Points, in no order, along strands that fork, close into loops and pass close to each other.
In the rows, zero is written as 128.
Points whose rows are less than 90.3 apart are linked; no others are. Some points are linked to none.
(2555): [160 111 103 118 195 130 168  97 122 119 141 147  80 118 123 112 172  80
 113 141 160]
(551): [129 102 231 121 143 113 125 155 172 109 124 166 154 183  90 110 132  84
 116 190 105]
(1469): [122 133  94 146 122  88 140 133 137 154 149 153  73 112  84  71 133 145
 109 181  88]
(362): [119 111 116  93  84 151  29 140 132 117  79  91 156 119 181 115 147 138
  95 135 117]
(1799): [123 119  79  97 107 138  74 127 141 141  76  89 123  87 167  90  92 148
 115 159 134]
(1283): [193 110 207 140 123 130 107  95 165 146 120 118 166 152 158 147 167 124
 129  98 147]
(2463): [176 131 230 157  92 146 123 128 113 144 134 109 167 114 139 184 150 133
 163 105 117]
(1308): [142 108 134 100 131 107 155 117 120 105 139 155 111 116 145 161 168 120
 118 120 111]
(2456): [165  98 136  96  78 110 119 132 109  96 138 131 125 124 167 161 114 149
 140 148  68]
(1825): [141  91 118 123 150 111  95 125 179 151 100 149  90 134 143  96  89 144
 125 181 132]
(1483): [155  97 119 132 201 143 132 115 181 127 133 127 112 165 146 128 145 110
 105 127 171]
(1580): [ 98 138 151 163 113 148  79 141 177 163 109 116 148 168 142 148 114 195
  95 120 112]
(968): [132 130  88  82 161 131 134 126 116  91 110 117 151 119 172 126 167  86
 111  84 167]
(1671): [ 83 171  86 136 121  81 102 140 139 130 140 116 160 121 155  85  69 174
 133 125  96]
(1141): [153  90 135 101 140  93  88 144 176 143 106 157 103 133 157  84 137 130
 110 180 127]
(1673): [134 122 128 116  96 138  69 178 170 150  72 121 105  86 167  69 144 156
 105 169 128]
(1954): [132 131 204 136 137 118 160 161 169 139 149 152 127 141 103 132 147 125
 118 135 130]
(949): [126  68 188 119 169 103  99 130 149  91 126 169 107 173  97 132  83  88
  97 188 103]
(2528): [106 137 142 124 105 117 161 161 108 114 137 164 127 111 102 171 150 138
 129  92 114]
(2501): [134 118 144 137 123  95 148 141 152 146 154 162  89  98 112  96 117 164
 115 177  86]
(2203): [138 170 101 160 107 152 135 157 124 157 139 120 110  90 137 112 182 162
 121 130 101]
(1331): [167 113 198 159 156 139 185 130 133 146 147 135 120 132 102 167 145  94
 142 104 174]
(871): [176 101 205 121  80 133 147 136 131 113 146 130 120 100 120 144  89 148
 149 173  89]
(1293): [145  87 115  94 166 124 154  95 130  97 142 118 131 158 121 164  73 106
 124 119 145]
(858): [124  89 123 112 168  63  68 123 144 127 113 182  85 131 124  98  73 111
 105 188  85]
(151): [ 94 112 143  96 138 108 134 145 142  92 129 131 173 188 107 154  78 101
 126 101 138]
(973): [165 115 198 160 116 155 122 114 167 153 121 104 142 145 147 152 106 161
 135 129 133]
(348): [ 92 143 114 117 133 174  72 116  92 150 117 112 163 119 157 200 168 139
 154  72 110]
(1227): [114 134  70  90 158  93 121 129 140 106 124 138 127  95 132  71 141 100
  95 142 139]
(2418): [184 121 208 133  92 110 128 123 156 150 134 143 123  89 114 101  87 164
 161 174  99]
(2575): [170 130 128 137 110 146 131 125 118 130 131 120 106  91 163 149 132 157
 144 139  97]
(2315): [175  96 234 136 128  94 109 126 190 137 133 138 154 167 107 108 130 117
 124 140 128]
(1917): [131 143  62 117 166 121 154  86 118 130 155 100 112 156 117 105  90 111
 142 115 159]
(1222): [110  94 143  86 131  79 126 131 124  83 137 150 167 181 113 133 114 108
 108 100 117]
(1199): [ 86 175  92 127 161 102 135 146 134 129 133 143 160 159 127 111 140 140
 123  45 163]
(620): [146 128  53 114  99 140 106 101 102 135 110 101 101 107 141  84  77 172
 153 181 113]
(219): [ 92 187  98 123 109 101  97 137 103 127 148 118 170 111 170  86 109 171
 140 113  91]
(449): [105 112 133 140 145 181 121  99 144 140  99  86 145 182 150 184 112 156
 112  81 148]
(2443): [103 145  96 105 131 166  70 110 100 128 105  96 181 121 176 164 151 128
 135  79 128]
(76): [155 129 173 160 116 135 128 137 164 150 134 130 132 124 141 125 127 173
 121 130 126]
(1384): [143 127 161 178 135 176 182 142 118 147 131  89 113 133  77 171 108 114
 168 133 163]
(1571): [153 104 114  99 102 106 107 141 136 139  95 150  77  79 153  83 109 161
 140 189 103]
(1187): [192 115 185 140 148 118 159  98 137 146 155 151  88  86 108  99 127 124
 150 170 134]
(1761): [ 79 139 120  92 126  82 176  98  94  98 162 160 112  97  91 120 120 108
 130 134  90]
(2593): [119 140 130 151 111  92 114 163 162 153 131 147 103 102 136  85 141 181
 109 164  78]
(777): [193  84 193 118  89 111 150 119 114 106 142 135 130 126 170 157 172 100
 143 133 107]
(1832): [144 108 103 113 149 118 163  92 115 113 155 147  81 111 103 118 103 124
 126 159 103]
(2008): [103 167  82 129 127  80 151 103  96 127 170 124 132 133 110  63  89 129
 135 145 108]
(1529): [129 110 114 119 129 114 127 132 149 108 120 118 133 154 142 147  90 143
 111 116 108]
(2165): [133 112 114 118 125 105 172 125  60 103 121 156 125  84 133 200 175 107
 161  74 145]
(1114): [117 169  81 154 104 109 174 138  62 125 151 167 105 106  79 143 170 129
 140  88 134]
(2653): [ 96 155  82 125 131  79  84 123 155 139 116 122 144 129 163  61  56 143
 129 155 110]
(1512): [ 90 140  95 123 106 194  64  95  94 156 108  84 157  77 160 148 134 148
 130 127  94]
(1382): [145 156  71 148 107 117 178 126  85 140 152 132  90  88  99 127 174 121
 142 118 115]
(2651): [136 127 124 152 136 130 156 166  79 130 127 155 122  95 125 202 189 129
 152  69 154]
(997): [159 106 179 122 139 104 186 114 112 123 149 166  96 110 142 165 178  98
 129 131 125]
(2339): [124  94 177 111 107 158 163 166 137 107 108 141 157 168 103 178 134 101
 140 116 135]
(2341): [ 87 162 125  90 135  99 132 124  94 102 158 147 174 168 197 112 106 127
 145  99 156]
(96): [102 148 102  71 114  68 135 121 115  89 121 168 147 102 166  96 176 112
 105 110 106]
(85): [139 147  75 174  94 167  97 102 149 192  95  99  95 140 124  85 122 172
 128 174 140]
(711): [189  99 196 154 165 148 159 102 162 153 147 128 122 136 137 152 134 104
 147 108 178]
(162): [ 83 132 117 115 192  71 115 102 141 116 154 130 147 172 145  83  61 112
 120 128 153]
(2703): [137 104 140 125 137 178 111 103 122 120 108  86 149 175 155 207 122 131
 138  82 140]
(933): [170 101 191 139 178 117 131 100 156 138 148 158  86 117 107 112 123 115
 124 176 132]
(367): [ 83 186  64 152 148 183  92  98  98 165 127  76 164 140 140 110 155 133
 125  79 164]
(2563): [137  64 162 113 160 107  92 130 173 115 127 143 124 198 113 141  69 107
 114 169 113]
(852): [186 150 172 157 123 147 114 125 149 162 122 120 147  90 178 134 199 144
 130 105 134]
(1203): [117  80 172  91 149 146 139 145 142  77 120 131 143 201  82 158 102  71
 128 153 125]
(1017): [162 161 185 174  95 131 151 142 143 163 148 118 129  93 105 116 137 166
 141 131 107]
(1714): [ 98 157 110 144 135 137 139 135 137 127 132  99 147 160  98 139  81 165
 124  91 133]
(510): [ 73 146 112 101 148  63 147  98 118 101 151 169 106 102 106  89 105 114
 119 149  91]
(99): [109 173  67 129 121 151 104 133  63 134 139  90 147  82 136 141 154 130
 172  97 123]
(1709): [167 102 158 136 136 171  94 106 169 164  77 113 125 119 174  97 132 136
 119 151 196]
(1554): [162 106 171 173 146 155 182 134 107 139 135 112 116 120 108 203 130 108
 168 110 163]
(961): [ 60 168 136 126 121 132 135 145 132 115 130 109 181 173 110 120  56 144
 140  87 153]
(1866): [148 120 146 168 124 160 176 125 129 155 155 105  92 135  88 140 108 131
 143 147 135]
(2179): [134 115 160 145  78 136  76 138 155 149  97 120 121 124 159 130  92 208
 129 155  84]
(1562): [128 124  96 102 137 129  97 137 132 102 107  78 138  93 144  84 144 102
  65 112 187]
(17): [117 130 127 147 117 175 106 128  95 151 125  97 143 120 139 206 142 148
 146  83 110]
(100): [140 104 119 111 159 129 152 128  96 107 118 133 135 142 128 203 144 107
 139  46 168]
(2424): [111 152  79 109 181  98 168  85 100 119 165 143 128 152 122  81 111  87
 149 111 178]
(2181): [113 120 126 146 110 204  77  92 115 175  98  94 134 136 171 161 108 186
 110 148  94]
(755): [179 175 155 185  85 163 114 116 124 185 124 101 122  69 151 113 160 159
 159 147 125]
(296): [ 82 187  98 126 113  83 164 120  86 123 177 143 141 132 122  74  91 140
 141 120 136]
(439): [ 71 144 143 112 183  76 146 123 124 113 157 153 162 167 111 101  62 100
 117 119 149]
(152): [ 97 137  86 169 152 152  85 116 183 170  81  98 126 164 141  94 106 168
  94 130 150]
(2156): [122 128 141 146  94 173  74 112 134 167  98 113 132 124 162 141  97 217
 120 155  82]
(1485): [ 54 143 142 100 130  74 132 173 150 105 125 172 152 166  91 123 125 122
  96 101 115]
(1375): [141 145 106 160 156 169 131 150  87 143 114 109 116  88 157 160 206 107
 140  81 167]
(2696): [136 166  39 140 138 144 150 135 115 144 132 108 105 115 114  98 182 109
 122 108 152]
(1531): [186  96 164  88  90 133  94 148 139 117  89 125  91  69 174  87 146 123
 117 174 157]
(1703): [193  96 170 124  87 116  81 118 154 139 106 138 139 137 181 117 158 144
 133 145 116]
(411): [103 172  85 164 100 122 148 153  81 144 150 150 130 111  83 144 154 144
 147  71 126]
(771): [111 171  75 165 129 125 148 147  86 143 149 148 148 128  82 156 131 133
 146  45 166]
(505): [143 160 128 174 103 175 106 140 110 163 125 109 116  66 158 132 193 153
 153 135 104]
(800): [148  99 199 121 153 149 147 124 144 110 125 146 115 124  74 126  79  97
 142 222 125]
(1034): [ 91 192  70 154 101 143 106 115  50 163 163 108 156 108 115 163 129 140
 180  80 127]
(1358): [ 90 143 119  95 172  90 167  75  88 102 173 163 132 143 146 105  90  95
 145 115 173]
(2169): [193  79 131  96 151 133 143 104 130 114 126 131  96  96 169 140 157  88
 134 157 141]
(1837): [140  65 170 131 142 103  89 132 192 140 119 144 121 210 144 114 103 123
 116 155 133]
(1351): [ 96 164  96 116 140 143  96 109 118 123 123  93 184 145 184 127 109 138
 136  87 140]
(1560): [125 109 108 153 113 115 107 122 166 166 112 110  92 143 124 104  50 190
 133 170 105]
(837): [112 184  64 120 127 116 138 118  88 119 153  98 153 120 150  71 138  99
 138 123 177]
(2038): [152  89 113  79 149 113 137  88 122  83 137 120 138 165 160 163 110  90
 131 110 144]
(1242): [110 102 164 104 123  85 131 103 131  98 137 177  87 106 106 109 108 119
 102 194  71]
(2330): [144 125 136 135 161 113 144 135 170 132 137 159  98 123 140 109 177 120
 102 135 126]
(1059): [ 85 159  93 131 160  96 121 148 165 137 124 132 151 155 125  98 124 146
 105  78 136]
(1442): [ 99 126  98 144 150  96 135 131 135 120 157 121 122 139  75  85  34 128
 125 171 116]
(845): [179  98 160 119 114 143  98 119 165 152  81 125 119 122 185 103 141 151
 131 168 153]
(1880): [ 41 156 141  98 112  57 149 156 130 101 153 174 165 145 108 100  95 126
 109 106 108]
(1773): [135 161  99 174 112 155 114 151 162 169 115 112 101  99 138  76 177 178
 117 143 120]
(2215): [111 120  87  99 153 107  91 146 155 102 108 126 161 178 170 120 178 115
  93  79 138]
(532): [113 138  80 104 132  98  88 117 138 129  91 105 141 114 174  69  73 147
 126 144 141]
(1547): [115 165 101 103 101 105 151 115  64  96 165 120 156  92 153 136  81 144
 169 112 100]
(1979): [ 81 135 141 105 139 128 136 136 139 107 128 110 199 193 109 153  66 116
 140  84 167]
(203): [ 90 153 124 137  96 132 160 177  76 120 113 180 171  90  62 177 134 114
 154  81 152]
(2364): [ 73 142 159 102 130 136 186 156 137 103 114 188 128 120  53 147 155  88
 140 150 115]
(1143): [132 160  54 185 128 190 116 101 102 168 109  63 106 135 123 132 182 103
 134 114 176]
(2155): [167 105 241 119 122 112 132 140 168 117 121 149 171 154  89 117 122  88
 135 159 115]
(1460): [ 86 123 168  97 100 110 156 172 145  98 121 166 134 131  90 136 123 123
 108 166  75]
(1958): [110 149  69 137 124 177  97 110 104 129 103  47 138  98 124 100 139 106
  94 102 185]
(2427): [132  89  89 104 166  89  69 124 156 131  96 157  92 133 140  92  68 113
 125 174 124]
(473): [ 97 126  94 136 190  91 111 124 155 138 137 131 126 156 121  72  76 124
 113 136 143]
(1839): [149 118 116 102 130 104 163 126  93  98 128 159 114  90 159 169 195  98
 137  93 119]
(1468): [118  90 154  73 113  67 142  92 116  75 136 157 118 121 118 137  89 111
 113 165  74]
(1109): [133 141  64 119 111  88 118 133 119 133 133 128  92 101 101  62  98 150
 129 187 103]
(1170): [147 140  59 126  99 148 112  94  93 120 125  77 124  88 152  91  82 149
 157 152 114]
(564): [ 74 195 107 132  88 106 156 145  70 125 175 155 154 127 131 107  87 147
 164  96 140]
(2350): [132 131  88 161 187 138 152 114 149 153 162 147  70 156  82 107 162  99
 109 134 160]
(180): [ 87 151  78 140 117 200  86  90  68 185 122  73 157  86 152 155 149 135
 152 119  95]
(2259): [190  99 160 121 155 131 177  96 113 133 149 141  91  84 159 146 162  95
 141 150 139]
(524): [182  95 133  89 115 145 110 131 133 102 103 125 109  95 175 122 162  98
 111 157 150]
(690): [152  97 216 118 121 118 138 137 151 115 127 153 122 128  88 110  76 111
 139 210 100]
(881): [150 124 106 171 168 137 156 115 150 164 172 115  77 174  82 104 133 104
 127 154 164]
(2503): [179 119 130 153 128 148 140 123 160 154 125 135  89  93 144  86 149 136
 141 169 141]
(2710): [142 122  91 140 173 149 153 112 114 131 111 107 118 135 132 174 146 103
 145  74 181]
(631): [ 98 171  59 109 127  93 157 132 104 120 143 140 124  95 126  83 173 127
 127 120 112]
(1392): [107 134 199 111  83 114 169 183 137 110 133 168 137 123  98 151 164 114
 123 139  86]
(786): [103 159 108 108 148 110 123 121 117 108 143 128 170 160 171 117  95 140
 137  91 132]
(1517): [124 185  65 149  98 114 151 130 107 138 162 122 110 141  77 110 119 143
 134 131 117]
(1487): [122 116 109  88 122  73 120 137 138  92 111 168 119 109 156 101 192 113
  92 141  87]
(1752): [139 104 134 122 101 108  94 136 157 147 114 123  98 130 134 122  54 187
 137 166  87]
(1600): [138 138 147 172 108 142 169 157  78 137 137 109 101  88  96 188 136 132
 164 107 114]
(2465): [155 129 206 164  86 158 124 141 101 138 142 108 136  98 143 191 138 151
 166 127  97]
(1012): [100 149 123 157 123 213  63 135 127 163  94  95 140 101 156 122 187 140
  87 115 149]
(1306): [124 127  95 123 201 118 158 102 137 119 154 150  93 136  91 117 140 107
 111 118 155]
(1914): [ 88  83 176 100 157  90  99 130 138  75 119 169 131 179  81 128 109  82
  98 176  81]
(111): [103 129  91 139 171  83  96 158 202 150 120 137 133 163 150 106 138 147
  86 114 132]
(1248): [105 123 113 103 156  69 121 118 137 112 141 159 124 126 128 105  86 125
 108 150  87]
(129): [ 86 156 129 161 136 183  96 135 153 169 110 115 139 162 140 150 141 179
  95  83 126]
(1464): [127 149  55 119 124  88 133 102 111 126 148 118 106 116 112  65 106 115
 124 170 109]
(1137): [126 127 153 151 123 147 144 165  78 132 116 141 137 116 109 228 154 129
 164  64 147]
(641): [ 75 155 127  87 151  72 157  97  95 110 163 179 143 154 170  96 108 108
 141 125 156]
(2510): [125 141 103 136  98 116 185 139  82 113 159 101 119 106  80 142 103 136
 148 115  96]
(46): [141  81 101  87 177 104  99 117 175  96 107 138 138 172 167 114 141  97
  93 128 157]
(2394): [ 90 170  94  99 124  68 155 131 106 110 147 159 135  93 141  95 146 140
 116 102  95]
(2114): [136 107 129  82 107  88 150 130  86  86 135 158 161 152 141 191 135 104
 128  63 132]
(124): [155  87 217 108  85 108 134 153 143 108 127 145 133 124 109 135  88 138
 137 201  95]
(1452): [137 118 138 125 126 156 129 123 112 117 125 104 139 137 135 208 123 139
 146  85 118]
(2690): [116  93 152 105  98 137 148 181 116  93 107 155 178 176  93 190 140  81
 145  84 137]
(189): [137  87 168  95 174 120 151  96 140  87 142 171 102 155 106 158 125  82
 100 144 137]
(1806): [153 110 102 128 143 132 183  94  75 117 165  96 109 130  91 157  90  91
 158 113 144]
(2626): [163 122 130 182 154 158 169 100 152 164 159 111  82 146  89 124 125 119
 141 152 161]
(2228): [100 150  87 138 145 173  79 114 155 142  77  88 140 126 157  93 126 142
  93 120 155]
(1397): [151 114  91 126 169 144 162 130 128 128 126 118  90  89 128 106 190  86
 111 126 176]
(2548): [182 149 118 191  78 172 121 105 113 185 121  82 105  92 142 114 158 153
 167 164 133]
(117): [ 88 197 102 150  99 134 131 130  72 136 172 113 166 128 114 131  94 145
 172  95 125]
(2296): [ 93  89 157  87 149 107 123 146 143  70 111 159 160 195  80 138 112  65
 119 157 102]
(1327): [114 147  72 128 125 161  93 139 126 116 107  74 123  99 118  77 150 101
  78 108 202]
(2403): [114 153 126 174 105 172 142 153  83 148 142  92 120 107  74 186 116 144
 166  95 125]
(191): [139 114 105 173 120 139 108 107 165 180 108 109  82 153 112  93  82 176
 135 177 136]
(1938): [117 167  62 144 138 117 142 142 138 128 127 124 108 116 118  88 180 130
 111 100 132]
(1514): [130 143  99 160 123 123 106 153 175 158 113 126 113 116 140  75 140 170
 116 168 123]
(487): [177  97 173 127  72 161  54 124 139 127  94 120 149 132 202 122 180 143
 136 130 106]
(106): [ 59 170 151  94 111  61 144 144 101 104 152 177 182 147 132 117 101 128
 121  90 132]
(903): [101 156  99 151 118 141 146 140  75 131 137 127 164 124  93 170  96 127
 166  46 169]
(2104): [186 107 206 154  71 143 107 137 131 115 136 109 167 158 155 176 163 130
 153 106  99]
(948): [154 141 133 125 112 132 117 170 148 126 116 129 113  76 175 102 203 140
 103 138 122]
(1179): [123 108 213 132 154 148 133 170 193 129 108 136 153 171  86 122 106 111
 128 186 128]
(2007): [168 137  96 157 108 132 166 120 106 141 158 115  87 100 114 118 155 123
 140 146 119]
(1964): [ 94 191  73 135 123 170  93 102  76 156 128  72 169 121 160  92 131 127
 138 103 172]
(2495): [164 148  66 149 139 152 150 131 133 143 125  98  96 113 116  83 189  93
 112 146 175]
(880): [121 126 115 130 135 130  96 153 164 124 118 145 156 186 169 152 187 142
 109  64 136]
(126): [191 135 197 156 109 139  93 104 152 161 120 120 164 125 179 143 182 143
 138  99 131]
(454): [177 155  81 177  77 170 111  99 109 180 119  66  90 113 129 119 156 132
 141 173 149]
(1656): [113 126  99  98 150 107 171 101  94 108 142 158 126 124 116 145 129  93
 133  85 148]
(35): [170  88 149 100  83 119  92 120 146 111 115 137 122 136 174 133 113 159
 142 155  91]
(2525): [119 132 152 129 107 124 189 143 115 116 157 151  95  93  76 135 121 137
 129 156  78]
(3): [101 118 112 143 147 134 128 134 164 129 130 111 112 159 124 129 101 161
 109 121 132]
(1296): [158  91  96 114 156 134 170  91 107  94 152 106 110 129 112 169  76 112
 149 118 130]
(2115): [182 144 140 178 109 133 175 127 100 154 145 121 101  81 129 136 172 128
 164 136 120]
(560): [ 93 158  83 163 114 197  85 120  74 190 122  74 139  84 128 154 191 136
 140 124 115]
(314): [118 128 107 107 134 109 181  86  92 110 168 141 104 110  84 120  89 110
 134 155 102]
(2462): [140 145  96 117 114 121 174 122  79 117 151 119 122  99 127 152 103 141
 158 111 100]
(329): [183 150 166 152 131 130 139 144 154 143 123 130 131  80 168  93 208 124
 114 120 144]
(671): [110 155  95 142 145 124 136 143 128 128 139 147 148 138 110 158 148 138
 127  50 161]
(1791): [159 155  61 162  84 177 108 118 126 164 111  83  89 114 126  91 152 153
 120 165 147]
(2060): [157  71 191 134 127 113 116 134 167 122 141 141 135 186 135 130 139 119
 118 137 114]
(2126): [ 99 122 137  91  72  92 132 141  73  81 141 171 184 134 123 175 141 116
 143  53 113]
(34): [ 90 149 139  85  82  81 122 145  89  79 148 165 183 145 148 142 114 128
 136  72 120]
(458): [165  99 131 147 167 159 118 105 185 164 107 114 112 138 160 113 151 125
 116 139 187]
(1001): [144 107  99  66 164 105 139  96 105  86 130 134 157 139 182 119 134  78
 125 122 164]
(2678): [106 131 184 150 121 156 142 168 185 132 107 114 148 146  90 127  82 133
 134 173 115]
(525): [118 135 149 142 140 128 134 167 166 142 128 160 137 174 136 161 184 138
 107  69 142]
(1705): [131 123 100  94 125 134 104 146 123  96 103  94 145  98 164 125 180 101
  86  95 173]
(1688): [111 124  85 120 185  97  83 130 188 148 111 135 114 154 135  77 109 124
  85 142 144]
(2287): [154 117 211 132 155 106 135 120 162 121 155 173 108 138 100 119 136 113
 103 168 118]
(1587): [126 105 109 106 185 106 126 123 161 108 131 139 128 185 133 141 133 103
 107  99 152]
(1975): [191 146 201 157  90 121 143 119 148 158 141 129 136  74 110 110 115 158
 150 148 108]
(79): [153 139 139 174 130 194 109 100 131 175  97  88 128  92 161 115 163 140
 137 129 159]
(1969): [122  93 151 104 133  68 104 118 143 119 127 175  79 120 106 107  77 132
 100 200  63]
(2211): [131 130 109 113  97 153  65 151 139 150  72  97  99  91 158  82 122 170
 113 168 134]
(1029): [147 113 133 112  76 155  63 148 141 127  92 109 135 105 193 127 157 159
 111 147 108]
(2431): [129 143 187 157 147 114 148 165 192 151 146 155 135 158 115 134 176 143
 109 100 148]
(49): [122 116 103 117 144 118 204  87  65 111 153 139 107 103  66 153 107  80
 154 125 129]
(2324): [ 81 138 142 148 116 101 121 180 167 134 138 133 130 143 103 120  99 169
  97 140  87]
(1221): [134  84 103  86 137 117  66 134 174  94  87 108 154 153 181 105 138  96
  96 128 156]
(719): [122  97 135 101 122 110 153 137  97  85 124 171 157 164 106 198 142  87
 137  64 163]
(1614): [125 139 184 138 103 125 160 189 128 127 136 151 133 124 105 152 161 134
 124 109 115]
(1062): [173  97 165 104  94 100 108 141 145 142 121 158  94 112 163  98 114 167
 138 183  81]
(828): [128 106 111 138 169 166 121  84 165 135  97  83 141 184 143 159  84 146
 110 106 168]
(935): [136 110 106 128 115 155  94 111 143 121 105 104 140 136 165 147 108 166
 119 124 111]
(787): [ 86 140 172 162  95 155 114 177 182 145 128 113 138 149 112 139 113 184
 109 130  98]
(2460): [ 98 146 108 178 139 206 101 105 121 181 121 100 138 157 126 161 141 161
 116  77 129]
(1653): [ 90 119 133 115 134  89 138 161 146 108 133 147 126 125  97 114  99 137
 100 152  76]
(523): [148  79 187 100 168 157 161 120 141  93 145 145 129 169  97 174 114  72
 125 143 145]
(509): [111  79 138 112 153 101 100 129 154  99 120 127 143 182 106 131  40 108
 115 163 121]
(1682): [ 67 143 146 126 173 136 164 106 115  81 124 184  89 133  31 125 127  74
 108 154 131]
(2617): [108 162  63 137 110 186  85  80  81 150 109  54 154 109 144  96 121 108
 122 124 165]
(1101): [105 100 143  80 154  91 140 113 133  78 143 175 126 165 105 148 140  88
 100 121 121]
(365): [136 124 106 130 126 175  96 111 149 139  82 104 137 126 172 139 137 144
 118 122 141]
(1544): [ 58 147 147  88 183 110 153 107 112  81 132 175 137 139  57 124 100  69
 123 146 132]
(936): [ 77 148 126  92  97  95 195 135  87 101 145 158 147 106  80 128  99 118
 135 113 103]
(1652): [113 117 109 118 111 211  53  88 108 161  88  97 169 128 177 168 129 161
 114 129  84]
(972): [101 163  69 173 149 183 108  99 108 168 121  91 145 159 116 138 135 151
 126  90 142]
(2644): [194 107 215 149 126 138 135 104 168 154 124 108 152 141 144 153 131 116
 136 113 166]
(797): [115 133 108 172 156 163 128 122 173 167 117  99 110 166 117 107 122 159
 106 120 153]
(1933): [ 98 120 162 125 179 150 186 121 112  89 126 170  98 135  56 146 127  59
 129 166 146]
(2267): [141 157  57 126 114 157 118 106  88 129 127  74 131  87 149 133 115 140
 156 128 126]
(511): [140 100 173 136 105 137 128 157  93 115 128 143 144 160 129 209 175 122
 143  58 133]
(1890): [137  92 110  99 103 130  50 129 138  91  89  95 158 143 191 112 151 116
 100 109 121]
(1440): [ 61 139 135  99 170  97 142 116 125  90 154 157 147 162  73 112  68  87
 117 143 129]
(2124): [178  96 135 137 142 127 164  95 115 132 163 147  61 109 109 115 102 119
 143 188 116]
(1273): [149 144 124 201 128 169 149 124  86 179 138  89 104 143  94 174 161 127
 173 105 169]
(578): [148 114 189 151  81 142 113 159 121 116 139 119 149 172 144 184 172 132
 144  81 110]
(1480): [154  87 191 123 102 139 143 152 146  97 132 127 138 168 114 162 138 110
 126 128 125]
(2121): [100 147 101 166  96 157 157 146  62 133 128 109 153 124  57 180 103 119
 169  89 146]
(1291): [157 140 150 174 123 123 190 141  77 153 151 141  93  78 102 162 176 125
 158 118 132]
(1196): [148 116  63 109  92 123 112 135 125 142 110 120  82  85 129  69 104 154
 143 185 108]
(1941): [139  92 144  83  95  94 144 124 111  87 141 147 113 127 136 145 106 136
 120 153  63]
(257): [117 166  80 102 109 100 130 116  98 105 147 116 149  94 176  92 102 151
 144 123 101]
(868): [128 134  98 126 106 186  95 141  94 129 111  68 129  54 150 126 161 122
 113 123 145]
(110): [116 112 180 129 170 155 171 136 145 109 143 153 107 134  64 128 111  89
 126 184 126]
(705): [104 119 144 132 139 166 167 164 163 117 119 109 132 146  74 138  87 126
 131 149 134]
(2508): [146 121 117 103 106  95 101 162 152 113 104 149 118 102 169  98 192 139
  98 155  99]
(1998): [ 73 152 133 103  97 102 171 165 112 100 137 163 136 117  82 148 115 128
 117 100 105]
(798): [ 96 150 153 141 151 164 184 182 163 143 116 149 130 144  65 125 123 107
 146 162 130]
(47): [142  99 134 103 117 104  68 173 176 140  77 147  99  98 168  69 129 138
 104 178 141]
(1228): [137 127  81 139 161 149 153  94 133 132 132  94 111 142 122 138 121 126
 133 102 154]
(2286): [189 103 161  97 118 106 119 126 144 137 112 153  98  61 163  75 160 123
 139 193 137]
(2715): [109 138 120 114 107 123  90 143 119 105 129 126 172 168 153 162 134 150
 123  60  99]
(1457): [152 152 166 171 101 167 108 143  96 163 155 106 121  78 154 177 170 173
 165 115  86]

A piece is two or more points that can be reached from each other along the links. Count, over all rows, the pieces, the separate loops (a circle has one, a figure eight two, a Y none), the forks (points with three links) and the tips (points with one).
pieces => 4
loops => 8
forks => 16
tips => 8

A fork is a point with three links, a tip a point with one. Leave the first point through the second and follow the links. Name the first fork or tip that comes.
(2350) / (881) => (2644)
(903) / (2121) => (771)
(1964) / (2617) => (314)
(1714) / (961) => (2563)
(46) / (1221) => (1703)
(786) / (2341) => (719)
